Points on a hilly landscape, in no order, each with its height.
From any point a ball rolls to the lowest of the 2 points nearest to it. It stops when none of these is lower. Distance is the straight distance between rows; heights are no part of it.
<753>: -10	-3	7	-6	1	-7	18	16	0	0	0	-12	6	18	2	-10	-7	-5	10	-29	9	-3  (h 2.58)
<661>: -13	8	1	9	-1	-4	-6	12	15	-5	-10	1	-23	4	-5	-15	-14	19	-13	8	28	-2  (h 3.66)
<408>: -4	-9	-4	-10	1	-6	8	-13	8	20	10	-11	6	11	9	4	5	-26	5	10	-18	2  (h 4.64)
<199>: -7	-13	1	9	26	-3	16	17	-6	-1	6	2	7	9	-1	-8	-5	-13	13	-18	-21	9  (h 1.85)
<482>: -11	-10	-15	0	4	4	7	-6	13	6	-1	10	0	-8	2	21	10	-18	-9	2	-20	8  (h 5.26)
<1001>: 6	0	32	-7	9	-6	2	5	-6	5	-6	6	22	-4	9	-7	2	-8	11	-29	-6	13  (h 6.68)
<855>: -10	-10	-3	-2	-14	2	1	-10	21	4	12	-16	-3	11	10	19	9	4	-1	8	-6	-6  (h 3.42)
<834>: 25	6	11	1	6	-7	5	3	-12	4	-1	13	2	17	-5	-31	4	14	18	-11	25	17  (h 6.21)
<984>: -10	12	-7	-8	1	8	-6	20	1	9	-3	-8	18	7	-2	-5	-10	-9	-3	8	2	-20  (h 3.28)
<467>: 4	12	10	9	-11	-17	6	-1	-19	-4	-19	6	-1	0	-13	-18	16	10	7	-13	32	17  (h 5.53)
<620>: 4	4	-7	6	3	-17	7	-22	-10	3	16	-15	-7	-9	12	17	-16	1	-9	5	-4	6  (h 5.52)
<1022>: 3	-5	9	-11	8	0	6	-11	0	18	14	-14	20	-3	1	-6	2	-16	1	8	-16	-6  (h 4.45)
<550>: 1	2	20	4	-11	-5	6	2	-11	2	-21	7	-8	-9	-7	-25	14	7	6	3	23	16  (h 5.22)
<700>: 30	-7	3	-11	7	3	6	-19	0	10	-3	-6	7	-4	28	13	12	-6	11	1	-14	12  (h 7.36)
<449>: 6	-3	12	-12	-13	4	4	7	8	-10	0	-5	-12	-8	3	17	12	1	-3	-7	-15	-18  (h 7.96)
<611>: -17	1	5	-13	-7	-10	14	12	-13	3	-2	4	10	11	-10	-4	-2	-14	2	-31	5	-14  (h 4.13)
<515>: -10	3	-28	-7	-2	-4	2	-10	9	-1	16	0	-18	13	3	12	-6	-7	-14	3	-17	7  (h 5.31)
<891>: 8	4	12	-12	-1	12	4	-6	7	-13	9	-10	-17	-14	15	3	6	-4	6	-8	-12	-5  (h 8.07)
<696>: 0	-18	10	12	-3	11	12	-19	8	2	23	-9	3	13	5	-3	0	2	14	-4	0	-7  (h 4.52)
<168>: -6	-1	-19	-7	-4	5	-4	11	16	5	2	-12	1	12	3	4	-7	1	-8	12	4	-25  (h 2.40)
<444>: -12	-8	0	22	24	-3	21	10	21	13	-14	9	-8	-5	-11	17	-1	-13	8	0	-18	-10  (h 2.80)
<747>: -25	-8	6	9	3	-13	-9	12	-10	-3	-3	-5	2	5	-11	4	-19	9	-13	-4	7	-7  (h 4.63)
<198>: 3	2	-13	9	-8	-2	5	8	7	7	0	-8	-13	12	-6	-5	-1	10	1	26	13	-18  (h 3.15)
<224>: -6	1	-7	1	-14	-3	-3	-23	7	5	23	-5	10	2	8	20	2	-6	7	15	2	-1  (h 3.56)
<277>: -1	21	-9	0	-13	-11	0	8	-20	-5	-23	2	2	-2	-10	3	8	6	-6	-32	19	1  (h 6.30)
<685>: 15	-15	5	-10	10	18	7	-14	-10	6	-5	3	6	9	2	-24	-4	-4	-1	-11	-19	-2  (h 4.92)
<759>: 14	-15	13	-26	13	4	-6	-8	8	3	13	12	18	-7	4	-4	11	3	5	-12	-8	12  (h 6.91)
<42>: 5	4	11	-3	0	7	-4	-4	-3	-13	10	-7	2	1	3	-18	-3	7	13	4	8	10  (h 2.01)
<843>: 8	-5	26	-20	18	-13	4	2	11	9	0	4	17	-10	-7	-7	11	-5	9	-12	-16	9  (h 6.83)
<651>: 25	5	-6	-11	5	13	2	-20	-1	7	3	-5	-12	10	7	-27	3	3	1	-4	-16	9  (h 5.23)
<344>: -13	-2	21	7	3	-2	7	10	14	5	0	3	2	-8	-7	14	0	-5	5	-22	-7	-9  (h 6.01)
<1014>: 12	-7	-30	-7	4	-4	6	-15	-6	-8	11	-3	3	-1	-3	-4	-7	2	-8	14	-7	12  (h 5.56)
<209>: 5	-11	8	8	-7	12	1	-13	-7	0	7	-8	-7	10	-19	-14	-9	-9	-13	3	5	8  (h 4.59)
<1049>: -3	-7	3	-2	-15	18	0	12	-5	-16	-9	-2	-12	-4	8	-5	6	5	12	10	10	-8  (h 7.55)
<972>: -8	15	-1	9	-6	0	-8	17	-11	1	-27	8	4	3	-7	10	-1	3	-12	-25	15	-12  (h 6.63)
<177>: 31	5	-16	-3	0	18	7	-17	-2	2	1	-2	7	-7	16	0	12	-4	13	-2	-5	0  (h 6.98)
<397>: -6	8	-11	4	5	-4	-1	14	17	4	-3	-4	-25	14	-6	-20	-10	14	-1	23	20	-7  (h 3.48)
<245>: 9	-1	-3	-11	-3	-7	-22	-2	6	3	-5	11	-13	-15	2	19	-15	6	-13	23	19	-13  (h 4.24)
<853>: 27	5	4	-9	10	10	-8	-7	0	6	-1	1	-5	16	-4	-36	6	18	-1	-6	-1	11  (h 5.51)
<913>: 9	-18	18	-12	15	9	-2	-27	-8	20	9	3	4	6	3	-9	-3	-13	4	-3	-18	-2  (h 4.67)
<65>: -7	14	24	0	1	-6	-6	-4	-1	-6	-5	5	25	-5	6	-1	7	-2	11	-27	5	16  (h 6.51)
<232>: -5	19	-11	8	-15	-25	2	3	-15	-4	-28	-1	-14	0	-7	-3	12	12	9	-19	29	5  (h 5.92)
<507>: 10	8	-14	-5	-1	-4	-8	-6	5	7	3	-6	-3	-14	12	31	-17	1	-6	14	15	-14  (h 4.60)
<41>: -19	-14	1	-1	15	-5	15	22	-1	-3	1	-7	6	8	3	-9	-16	-7	-1	-12	-7	-3  (h 1.00)
<175>: 10	4	-3	11	-5	23	-5	0	1	-8	-5	9	-22	-17	3	11	-6	-1	-7	8	17	-2  (h 3.45)
<714>: -3	-5	11	-14	-20	7	-11	18	10	-7	-14	0	-11	0	3	2	0	12	-4	3	16	-24  (h 7.20)
<939>: 2	1	6	-16	-10	6	3	8	-20	-1	-3	9	12	1	-10	-13	-5	-5	9	-27	2	-6  (h 5.28)
<744>: 2	10	0	6	-10	6	-4	13	11	-4	-15	4	3	-4	-8	5	-1	13	-14	-3	10	-19  (h 6.89)
<116>: -20	15	-9	10	-7	3	-16	10	-8	1	-20	20	-5	7	-11	-11	-2	10	-11	12	11	-5  (h 3.06)
<30>: 22	17	-16	5	-5	9	1	2	2	1	7	-9	14	-5	4	5	16	0	10	7	-13	-1  (h 6.70)
<134>: 0	-18	8	4	15	-10	2	-14	-5	2	16	-7	-4	-6	-2	16	-11	-13	-11	4	-11	13  (h 5.57)
<250>: -6	3	-16	-7	3	4	15	-12	17	1	10	-1	-5	-5	6	13	6	-7	-7	-11	-24	14  (h 5.07)
<687>: -20	7	-8	6	3	-15	-8	15	14	-2	-28	18	-14	9	1	-16	-9	30	-14	7	34	-2  (h 3.80)
<841>: -17	-7	12	-11	-11	0	-4	18	13	-9	-4	-4	3	1	13	13	3	9	-2	-6	0	-26  (h 7.56)
<556>: 23	0	7	-24	-1	11	-10	-25	8	2	9	8	13	-9	7	-3	10	6	-2	-9	-6	13  (h 7.00)
<371>: 19	23	-29	7	-8	-1	6	-3	-2	4	7	3	-8	-7	2	13	2	6	5	15	0	3  (h 6.88)
<476>: 5	1	-4	8	6	8	-17	2	3	-10	-3	9	-18	-16	6	27	-12	-6	-11	-1	4	2  (h 3.07)
<968>: 1	-2	-4	11	-4	4	-14	13	3	-8	-10	18	-15	-2	14	8	-1	23	8	25	14	-21  (h 7.07)
<53>: 16	4	6	5	7	14	-9	-6	-16	-2	-4	14	4	18	-4	-32	11	20	9	-8	4	12  (h 5.80)
<575>: -3	19	3	-6	-9	5	3	16	-13	6	-13	-5	8	1	-3	-17	-12	-5	3	-9	8	-18  (h 4.46)
<655>: 11	13	-13	2	-7	-13	4	-13	0	6	10	-12	-23	-12	7	26	-18	7	-4	12	18	-5  (h 5.04)
<384>: 5	-9	-6	11	-13	15	-4	-9	-4	-1	-2	5	-9	5	-13	-12	6	-1	-8	17	9	6  (h 4.84)
<516>: -6	16	-7	8	7	1	-10	7	1	-8	6	1	14	-15	-6	9	-5	0	-7	-3	-8	3  (h 6.44)
<500>: 15	-5	-26	-2	13	-14	3	-9	-11	-3	15	4	0	-6	5	11	-4	-7	-4	-1	-24	18  (h 5.65)
<448>: -8	-14	2	11	9	-18	-6	2	-5	3	1	-5	-13	0	8	28	-6	-7	-3	11	-11	2  (h 5.24)
<554>: -20	-3	8	0	-13	-8	-2	7	-12	-6	-12	-5	-6	16	-8	-12	-7	9	-1	-2	17	-9  (h 4.02)
<537>: -8	14	-2	14	-7	-4	-15	15	-6	-15	-6	4	3	-9	-3	-1	9	1	2	13	17	15  (h 3.00)
<194>: -11	-3	1	-1	-16	-3	-16	-1	7	-7	15	-6	-2	8	-7	3	11	8	-1	18	-11	-6  (h 3.95)
<19>: 17	-9	-7	7	22	-5	4	-6	-1	2	0	8	15	-15	-2	10	5	-8	1	-11	-23	21  (h 5.76)
<111>: -2	1	-9	12	-2	-6	0	16	-12	-14	-12	-3	11	1	-2	-3	3	1	-5	-7	13	18  (h 3.25)
<302>: -7	6	15	6	3	-9	-2	3	-20	0	-3	1	15	5	-6	-12	5	3	-2	-18	-23	3  (h 3.96)
<567>: -8	5	9	-3	4	-10	6	6	-2	7	4	-9	22	-7	-11	-1	7	-6	-4	-3	-26	-11  (h 4.25)
<356>: -11	-9	17	-2	1	1	-8	6	21	9	1	1	0	-12	-13	23	1	-10	-14	-3	-9	-14  (h 5.69)
<34>: 12	1	0	-4	-10	-9	2	-32	-2	4	19	-3	4	2	10	3	8	13	15	22	4	9  (h 3.05)
<306>: 0	-2	-11	-13	10	-4	20	-16	16	17	9	-2	1	4	14	7	0	-14	9	-8	-26	8  (h 4.86)
<18>: -8	-6	-33	-3	6	3	3	2	-2	-11	10	-4	-8	3	-1	-7	-3	3	-4	8	-7	5  (h 5.47)
<367>: 7	-7	-3	1	-6	5	-1	-14	3	3	-9	7	-26	-14	3	13	-6	5	2	26	22	-12  (h 3.90)
<961>: 7	-16	4	1	2	12	5	4	-4	-3	2	-10	-4	2	-9	-11	-9	-21	-10	-7	10	16  (h 4.95)
<551>: -4	-7	-2	11	27	-5	19	8	10	6	-4	12	3	3	-11	5	3	-17	14	-1	-31	2  (h 2.35)
<310>: -13	-10	-6	12	17	-8	-8	10	0	-5	-1	-4	-5	8	7	15	-15	1	-16	7	-6	-8  (h 4.93)
<77>: -17	2	0	8	-3	13	-22	-4	4	6	-18	12	-5	8	1	2	-10	-1	-16	15	13	-14  (h 3.33)
<420>: 5	-8	-3	-6	-4	15	0	3	-10	-13	-2	4	5	-18	6	3	5	-2	13	6	-4	-14  (h 7.81)
<579>: -5	-16	14	-4	-7	-3	9	13	-5	-2	-1	-2	9	2	-18	-6	0	-15	-13	-17	2	17  (h 5.30)
<279>: 20	3	4	-13	-4	-6	0	-9	3	4	15	-15	-8	-2	21	18	-1	-14	11	7	-7	12  (h 7.71)
<936>: -3	-7	6	16	-6	1	4	3	-7	4	-12	9	-22	-1	-10	-18	5	6	2	20	22	4  (h 5.01)
<859>: 1	-6	-4	-2	-1	10	-2	8	6	-19	11	7	9	-9	15	11	13	-6	17	6	-7	1  (h 7.99)
<331>: 17	16	-10	4	3	-1	-5	-1	0	-2	17	0	15	-9	-12	0	6	0	-3	-9	-14	0  (h 6.53)
<650>: 10	-9	9	-13	0	3	-1	-19	-6	-6	14	-2	9	-2	4	-19	7	16	15	18	9	2  (h 2.59)
<549>: 5	19	-20	13	0	-6	-13	7	4	-7	4	6	-11	-6	4	16	1	19	7	25	3	-10  (h 6.99)
<84>: -9	-14	3	11	-4	7	8	-10	9	5	13	-13	-6	17	-6	1	-2	-4	-7	-5	-6	-7  (h 4.08)
<824>: -15	0	23	-4	-11	3	-1	-4	-8	-6	6	-3	-2	20	-4	-27	-6	2	4	-7	8	4  (h 3.04)
<606>: -17	19	2	11	-6	-1	-16	4	-9	-6	-3	9	1	0	-12	-20	6	7	1	16	8	18  (h 2.85)
<1023>: -15	11	19	6	4	0	-1	12	6	-13	0	-7	14	-10	5	4	-4	-3	1	-12	2	6  (h 6.28)
<497>: -11	0	-2	9	2	-2	1	16	-24	-3	-14	-1	21	5	-2	-12	7	-5	-1	-6	-4	7  (h 3.60)
<861>: -20	-6	-6	0	4	-1	-2	-1	17	7	-6	5	11	-14	-13	21	6	-15	-20	8	-19	-8  (h 5.43)

Where does a ball stop that starts at each point below?
<620> => <476>
<1049> => <209>
<449> => <209>
<344> => <606>
<134> => <42>

Call two points neighbours if one is among the 2 nearest of the other. Go from one point of each pair to the other, from neighbour to neighbour, staying as low as possible. Name the highest point that can't be avoided.
<41> / <168> => <939>
<476> / <42> => <134>
<42> / <855> => <224>
<168> / <606> => <687>
